Points on a hilly landscape, in no order, each with its height.
A ball rolls from a point to whichever of its 2 nearest points has the largest drop for the distance, and stops where none of them is lower. Distance is the straight distance between rows; heights are no part of it.
J_663 (h 321): [122 154 120 155 130 134 180 118 142 180 111 109  85 147 134 155  84 101
 104 111]
J_131 (h 410): [108 136 127 152 132 140  68 153  60 157 168  82 119 124 123  79 150 124
 155  96]
J_453 (h 201): [124  88 135  75  76  99 139  63  99  89 124 117 163 137 134 161 132 132
 126 127]
J_289 (h 277): [135 130 117 113 137 124 116 140 113 129  84 183 108 115 189 147 106  93
 109 122]
J_368 (h 358): [133  95 148 125 132 104  67 144 122 131 157 113 167 106  97 135 168 131
 140 161]
J_271 (h 579): [177 107 147 145 126 150 185  82 178 120 120 129 129  93 109 104 164 121
 130  97]
J_505 (h 640): [ 90 148  88 149 139 109 115 152  89 138 112 106  75 200 179 158  59 160
  99 152]
J_295 (h 215): [134 129 164 102 131 115 166  97 115  84 173 166 155 168  96 140 132 136
 154  99]
J_116 (h 430): [ 96 168 144 153 162 116 152 146 120 138 136 116 121 166 123 162 132 127
 122 150]
J_829 (h 389): [141 115 103 135 132 124 139 134 151 163  93 115 164  89 157 122 147 112
  94 161]
J_94 (h 649): [126 127 112 112 111 118 141 117  75  75  93 131  82 146 156 156 113 156
  93 110]
J_70 (h 490): [154 117 127  78 107  99 120 115  96 132 132 152 136 139 149 180  88 107
  98 120]
J_520 (h 584): [118 141 114 173 160 135 147 156 109 138  82 137 132 123 169 143 129 108
 103 149]
J_831 (h 205): [127 178 124 117 134 201 118 171 188 103 157 141  91 118 124  88 131  79
 173 108]
J_608 (h 637): [152  90 165 122 120 117 140  78 163 146  96 178 156  60  98 118 148 125
 150 139]
J_803 (h 648): [147  65 159 118 111 105 143  62 133 124  74 196 139  66 128 128 120 145
 131 125]
J_448 (h 365): [107 168 111 147 151 119 149 156 162 178 135 127  96 164 148 153  59  92
 123 119]
J_895 (h 685): [126 149 135  81  95 119 145  84  70  90 109 162  82 186 119 147  89 166
 137  92]
J_63 (h 468): [ 78 171 134 131 139 100 150 123  90 133 116 129 101 187 120 164  85 145
 115 141]
J_127 (h 509): [137 112 117 125 134 111  95 167 167 158 146 127 159 146 168 155 116  80
 121 153]
J_864 (h 244): [127  90 130 101  81 111 176  21 117  90  96  94 144 132 130 144 145 152
 126 121]
J_607 (h 93): [164 155 143 105 123 159 124 147 156 133 195 149 128 143  81 106 119  98
 167  61]
J_420 (h 705): [ 97 140 130  40  76  78 127  71  80 106 137 161 165 172 103 139  77 149
 137 124]
J_228 (h 327): [148  75 114 110 124 121 158  82 142 155  75 163 159  75 132  91 124 142
  53 139]
J_291 (h 357): [101 162 122  95  98 122 169  75  99 110 129  93  95 183 113 153  79 134
 106 101]
J_286 (h 503): [ 92 149 138 132 141 109 139 105  71 100  97 139 112 162 141 155 143 138
 125 151]
J_80 (h 536): [123 135 156  96 132  85 118 122  97 127 143 156 164 160 110 171 114 131
 150 156]
J_932 (h 548): [114  89  94 142 146 102  98 164 141 150 107 130 169 143 203 163 103 102
 101 170]
J_158 (h 218): [130 137  88 162 141 120 116 140 148 204  75 106  96 133 171 134  81 111
 126 160]
J_311 (h 347): [108 121 134 168 151 156 100 183  99 113 171  73 110 140 114 111 164 137
 123 111]
J_84 (h 543): [118 131 109 149 145 113 153 118  76 115  60 146 120 126 172 132 145 151
  99 153]
J_423 (h 481): [116 173 144 117 143  84 121 141 118 132 202 121 158 170  66 136 124 158
 149 124]
J_513 (h 308): [129 148 124 144 138 110 118 132 144 188  97 136 119 148 154 143 121  95
 141 169]
J_557 (h 235): [168 104 142 104 109 118 159  99 154 158 127 134 148  99 128 166 126 103
 121 115]
J_768 (h 547): [ 98 160  96 159 154 185 156 176 183 106 101 119 123  96 154 107 130  96
 124 145]
J_964 (h 403): [125 130 141 180 176 156 158 146 139 110  86 146 141  96 120  79 188 144
 131 144]
J_499 (h 553): [123 143 120 165 137 148 201 102 118 129  60 123  85  99 137 120 114 159
  87 123]
J_525 (h 184): [124 148 141 132 142 121 111 143  86 104 210 125 127 146  68  94 121 169
 150  78]
J_486 (h 328): [162 102 121 117 101 159  87 145 145 144 158  87 130  78 108  89 161 118
 146 106]
J_66 (h 585): [125  91  76 156 133 100 124 141 127 140  94  95 162 125 191 153 115 131
  72 187]
J_908 (h 426): [138 127 104 125 136 156 122 144 183 156 106 130 170  65 127  76 164 106
 113 171]
J_791 (h 293): [ 75 176 142 156 167 132 142 199 135 102 180 136 118 160  99 122 102 130
 113 107]
J_671 (h 388): [102 141 109 167 145 144  66 185 111 146 184  71 111 147 142  91 142 124
 140 123]
J_185 (h 240): [131 121 156 138 146 132 134 136  99  89 184 100 124 165  80 123 167 161
 147  94]
J_68 (h 276): [172  92 130 120 117 123 158  77 135 144 102 122 149  83 125 130 144 132
  92 129]
J_390 (h 355): [143 110 117 132 121 165  81 109 110 157 147  81 114  69 119  37 162 116
 146 101]
J_716 (h 427): [118  84 187  96 106  98 120  94 110  81 155 185 179 131  96 163 130 138
 182 145]
J_846 (h 597): [137 128 115  88 100  92  66 116  81 120  85 129  84 166 140 156 111 175
 123 154]
J_847 (h 260): [145 141 124  94 131 145 123 146 151 121  81 187 121 100 167 114 134  71
 150 138]
J_392 (h 618): [154  92 150 119 116 142  98 121 186 134 122 157 154  53  90  63 168 132
 150 136]
J_183 (h 562): [130 137 110 120 130 180  82 183 179 125 147 104 144 102 154  96 154  92
 140 145]
J_364 (h 596): [160  98 144 163 134 152 156  97 183 130 136 132 129  74 100  64 189 169
 152  97]
J_616 (h 560): [117 120 165 102 131  77 117  84  80 127  91 170 139 145 116 158 120 137
 153 162]
J_490 (h 484): [127 124 175 160 153 131 170 113 149 103 111 178 116 122 113 112 175 131
 177 112]
J_851 (h 453): [142 125  83 140 132 178 116 155 173 152 134  89 147  69 115  50 170 133
 107 141]
J_204 (h 272): [170 110 144  92 113 115 137 129 154 151 181 123 155 134  99 159 119  96
 137 108]
J_377 (h 298): [144 137  85 151 123 121 144 113 131 194  82  82  91 135 156 144 108 147
  99 146]
J_898 (h 349): [140 116 138 173 149 153 113 156 129 105 134 113 136  91 124  87 196 136
 134 138]
J_623 (h 610): [140  93  81 112 107 104 111 113 108 136  92 101 147 115 173 144 119 149
  58 160]
J_631 (h 510): [127 158 131  91 127  74 116 127 132 153 188 143 181 169  95 165 103 121
 138 145]
J_800 (h 359): [ 78 180 127 154 159 137 102 186 117 105 203 113 113 143 110  73  95 148
  98  78]
J_459 (h 160): [149 149 167 113 134 140 169 120 149 109 193 177 141 152  75 131 113 132
 157  72]
J_294 (h 627): [169  78 157 114  98 129 103 109 182 147 131 151 165  46  75 127 151 122
 150 128]
J_89 (h 407): [132  80 179 118 118 110 108 113 107  85 163 152 163 129  88 137 178 166
 180 134]
J_359 (h 296): [123 114 146 173 153 148 143 143 102  89 151  81 117 131 100 106 194 164
 129 131]
J_317 (h 348): [143 138 108 143 125 115 164  96 146 189  92  85 140 105 135 134 133 139
  86 161]
J_902 (h 528): [116 151 147 161 144 153 199 124 143 129  90 136  90 113 111 128 129 111
 123 113]
J_512 (h 511): [101 165  63 169 153 195 139 168 204 131 106  97 151 103 177  87 122 121
 131 187]
J_682 (h 663): [109 148 118 142 119 143 160 125  94 118  89 123  48 143 143 155  95 149
  84 116]
J_577 (h 508): [105 146 169 169 156 155 180 136 153 101 125 134  85 133  99 116 151 123
 156  95]
J_509 (h 433): [128 125  64 166 140 164 171 156 165 158  85  99 156  97 179 122 130 125
  80 154]
J_730 (h 445): [128  89 180 105 107  99 101 113 125 109 135 197 170  98  87 186 116 109
 150 132]
J_409 (h 625): [155  87 106  85  86 103 103  91 105  99  82 108 112  97 148 147 129 174
  61 149]
J_552 (h 243): [106 101 128  72  71  84  90  78  92 115 123 103 160 138 142 182 103 119
  98 159]
J_581 (h 356): [158 124 144 142 128 145 114 128 134 142 163  80 131 122  84 119 178 131
 146 114]
J_614 (h 475): [119 128 100 144 150 141 119 186 169 136 167 113 157 156 177 131 105  75
 130 125]
J_118 (h 467): [126 104 145  72  94  86 100 104 105 123 145 188 168 126 112 188  76 113
 119 123]
J_633 (h 580): [ 98 151 122 179 145 166 191 150 125 143  56 122  72 102 162 133  84 129
  80 130]
J_750 (h 675): [104 170 139 112 115 119 153 108  64 105 108 146  40 169 117 144  78 161
 115 102]
J_680 (h 134): [139 141 138 125 138 174  94 166 142 118 147 143 103 115 126  84 163 107
 170 104]
J_916 (h 615): [136 128  87 124 125 103  88 132  83 136  88 117  84 179 178 165 105 163
 103 143]
J_761 (h 478): [116 147  74 164 135 190 123 185 200 139 132  64 142  95 158  72 156 125
 117 149]
J_714 (h 192): [105 157 102 132 150 119 113 157  91 122 102 185 103 160 188 144  92 118
 112 130]
J_610 (h 376): [129 136 106  83  77 109 126  82  86 121 119  90  95 173 136 165  98 146
 103 120]
J_181 (h 34): [ 65 169 105 167 167 126 142 190 110 125 109 155 116 176 189 144  69 111
 109 145]
J_93 (h 304): [167 102 128 108 110 136  88 157 173 159 190  96 148 113 110 128 139  96
 153 114]
J_241 (h 346): [142 135 116 120 108 108 157  85  98 153  93 102  93 132 135 159 118 143
 110 130]
J_67 (h 662): [161  86 142 108  95 108 114  80  91 115  70 176 106  91 145 133 131 155
 102 126]
J_57 (h 581): [131 120 140  93  99  97 102  79  71 136  71 137 110 137 117 147 131 161
 134 163]
J_502 (h 163): [146 163 142 127 143 177 154 140 175 139 148 146 106 124 102 120 128  83
 171  89]
J_685 (h 516): [112 110  84 150 147 164  86 180 212 133 158  98 145 152 182 110 107  80
 164 162]
J_722 (h 126): [134 153 125 125 136 123  69 155  80 141 204 143 133 142  92  69 101 147
 156  65]
J_233 (h 434): [116 136  94 171 156 144  97 210 168 135 180  86 131 150 148 125 136 106
 134 119]
J_806 (h 284): [134 116 160 119 118 112 182  50 109 109 103 126 141 132 114 146 148 144
 145 133]
J_472 (h 561): [170 104 131 134 126 158 146 129 167 112 151 127 146  99 118 113 160 107
 122 108]
J_954 (h 638): [151  94 108  79  83 118 108 115  88  70 101 122  90 138 144 155 135 175
  86 115]
J_834 (h 382): [139 104 136 150 125 155  94 110  74 151 147  93 105 101 112  78 160 143
 157  92]
J_600 (h 278): [163 131 113 130 116 142 176 119 152 157 124 113 123 131 147 169 113  91
  93 106]
J_301 (h 193): [ 74 179 120 160 174 113 143 183 137 130 155 154 142 188 150 138  86 115
 118 123]
J_349 (h 384): [140  82 163 117 118 116  74 131  93 101 185 110 155 115  75 118 167 139
 152 112]
J_564 (h 695): [ 95 148 118  57  66 101 137  62  70  81 113 128 121 191 114 122  92 150
 140  90]
J_351 (h 577): [ 90 154 120 188 157 166 162 186 146 132  99 119 117 126 153 134 112 106
 112 150]
J_362 (h 322): [103 148 145 128 125 121 198  78 111 103 123 115 115 163 105 157 121 134
 130 124]
J_941 (h 282): [119 102 131 103 103  74  96 107 120 147 131 111 173 131 140 191 113 110
 109 183]
J_474 (h 323): [130  96 146 113 131  85  74 129 152 159 130 105 174 108 110 170 144 122
 129 195]
J_484 (h 537): [141 115 127 118 136 135 108 167 163 123 141 132 154 110 143 136 158  83
 114 127]
J_503 (h 49): [122 149 143 135 133 160 101 159  96 123 182 135 101 126 109  68 130 115
 159  61]
J_624 (h 387): [132 144 146 153 149 127 155 127 138 144 130  85 130 149  81 138 165 135
 136 145]
J_522 (h 455): [136 180 133 124 147 107 112 174 147 156 200 121 139 164  79 119 104 129
 154 104]
J_200 (h 264): [129 123 167  95 127  96 135 105 118  76 195 188 175 162  76 123 134 172
 193 106]
J_218 (h 450): [140 116 155 150 150 119 156 117 135 108  81 175 149  96 134 104 171 132
 133 146]
J_878 (h 415): [113 185 120 154 155 104 130 176 181 175 184 119 128 178 111 140  78 113
 126 124]
J_2 (h 676): [142 107 147 114 107 115 149  53  77 100  79 160  89 125 146 134 133 174
 141 115]
J_463 (h 608): [150  82 158 136 114 144 106 104 163 124 131 155 130  69 102  76 184 168
 196 109]
J_948 (h 551): [119 149  80 132 147 190  60 182 180 121 140  99 113 126 171  87 128  97
 169 172]
J_157 (h 198): [141 129 145 107 127 168 114 142 174  98 120 166 122  82 136  87 157  88
 169 122]

Where does a ball stop that starts at each point below?
J_730 | J_453
J_512 | J_158
J_631 | J_557
J_84 | J_557
J_505 | J_557

Call two points neighbours if one is among the 2 nearest of the other. Go from one point of each pair to the other, from neighbour to neighbour, staying as low as possible. Name the highest point that can't be avoided.
J_181, J_680 | J_289
J_607, J_503 | J_831
J_158, J_453 | J_610
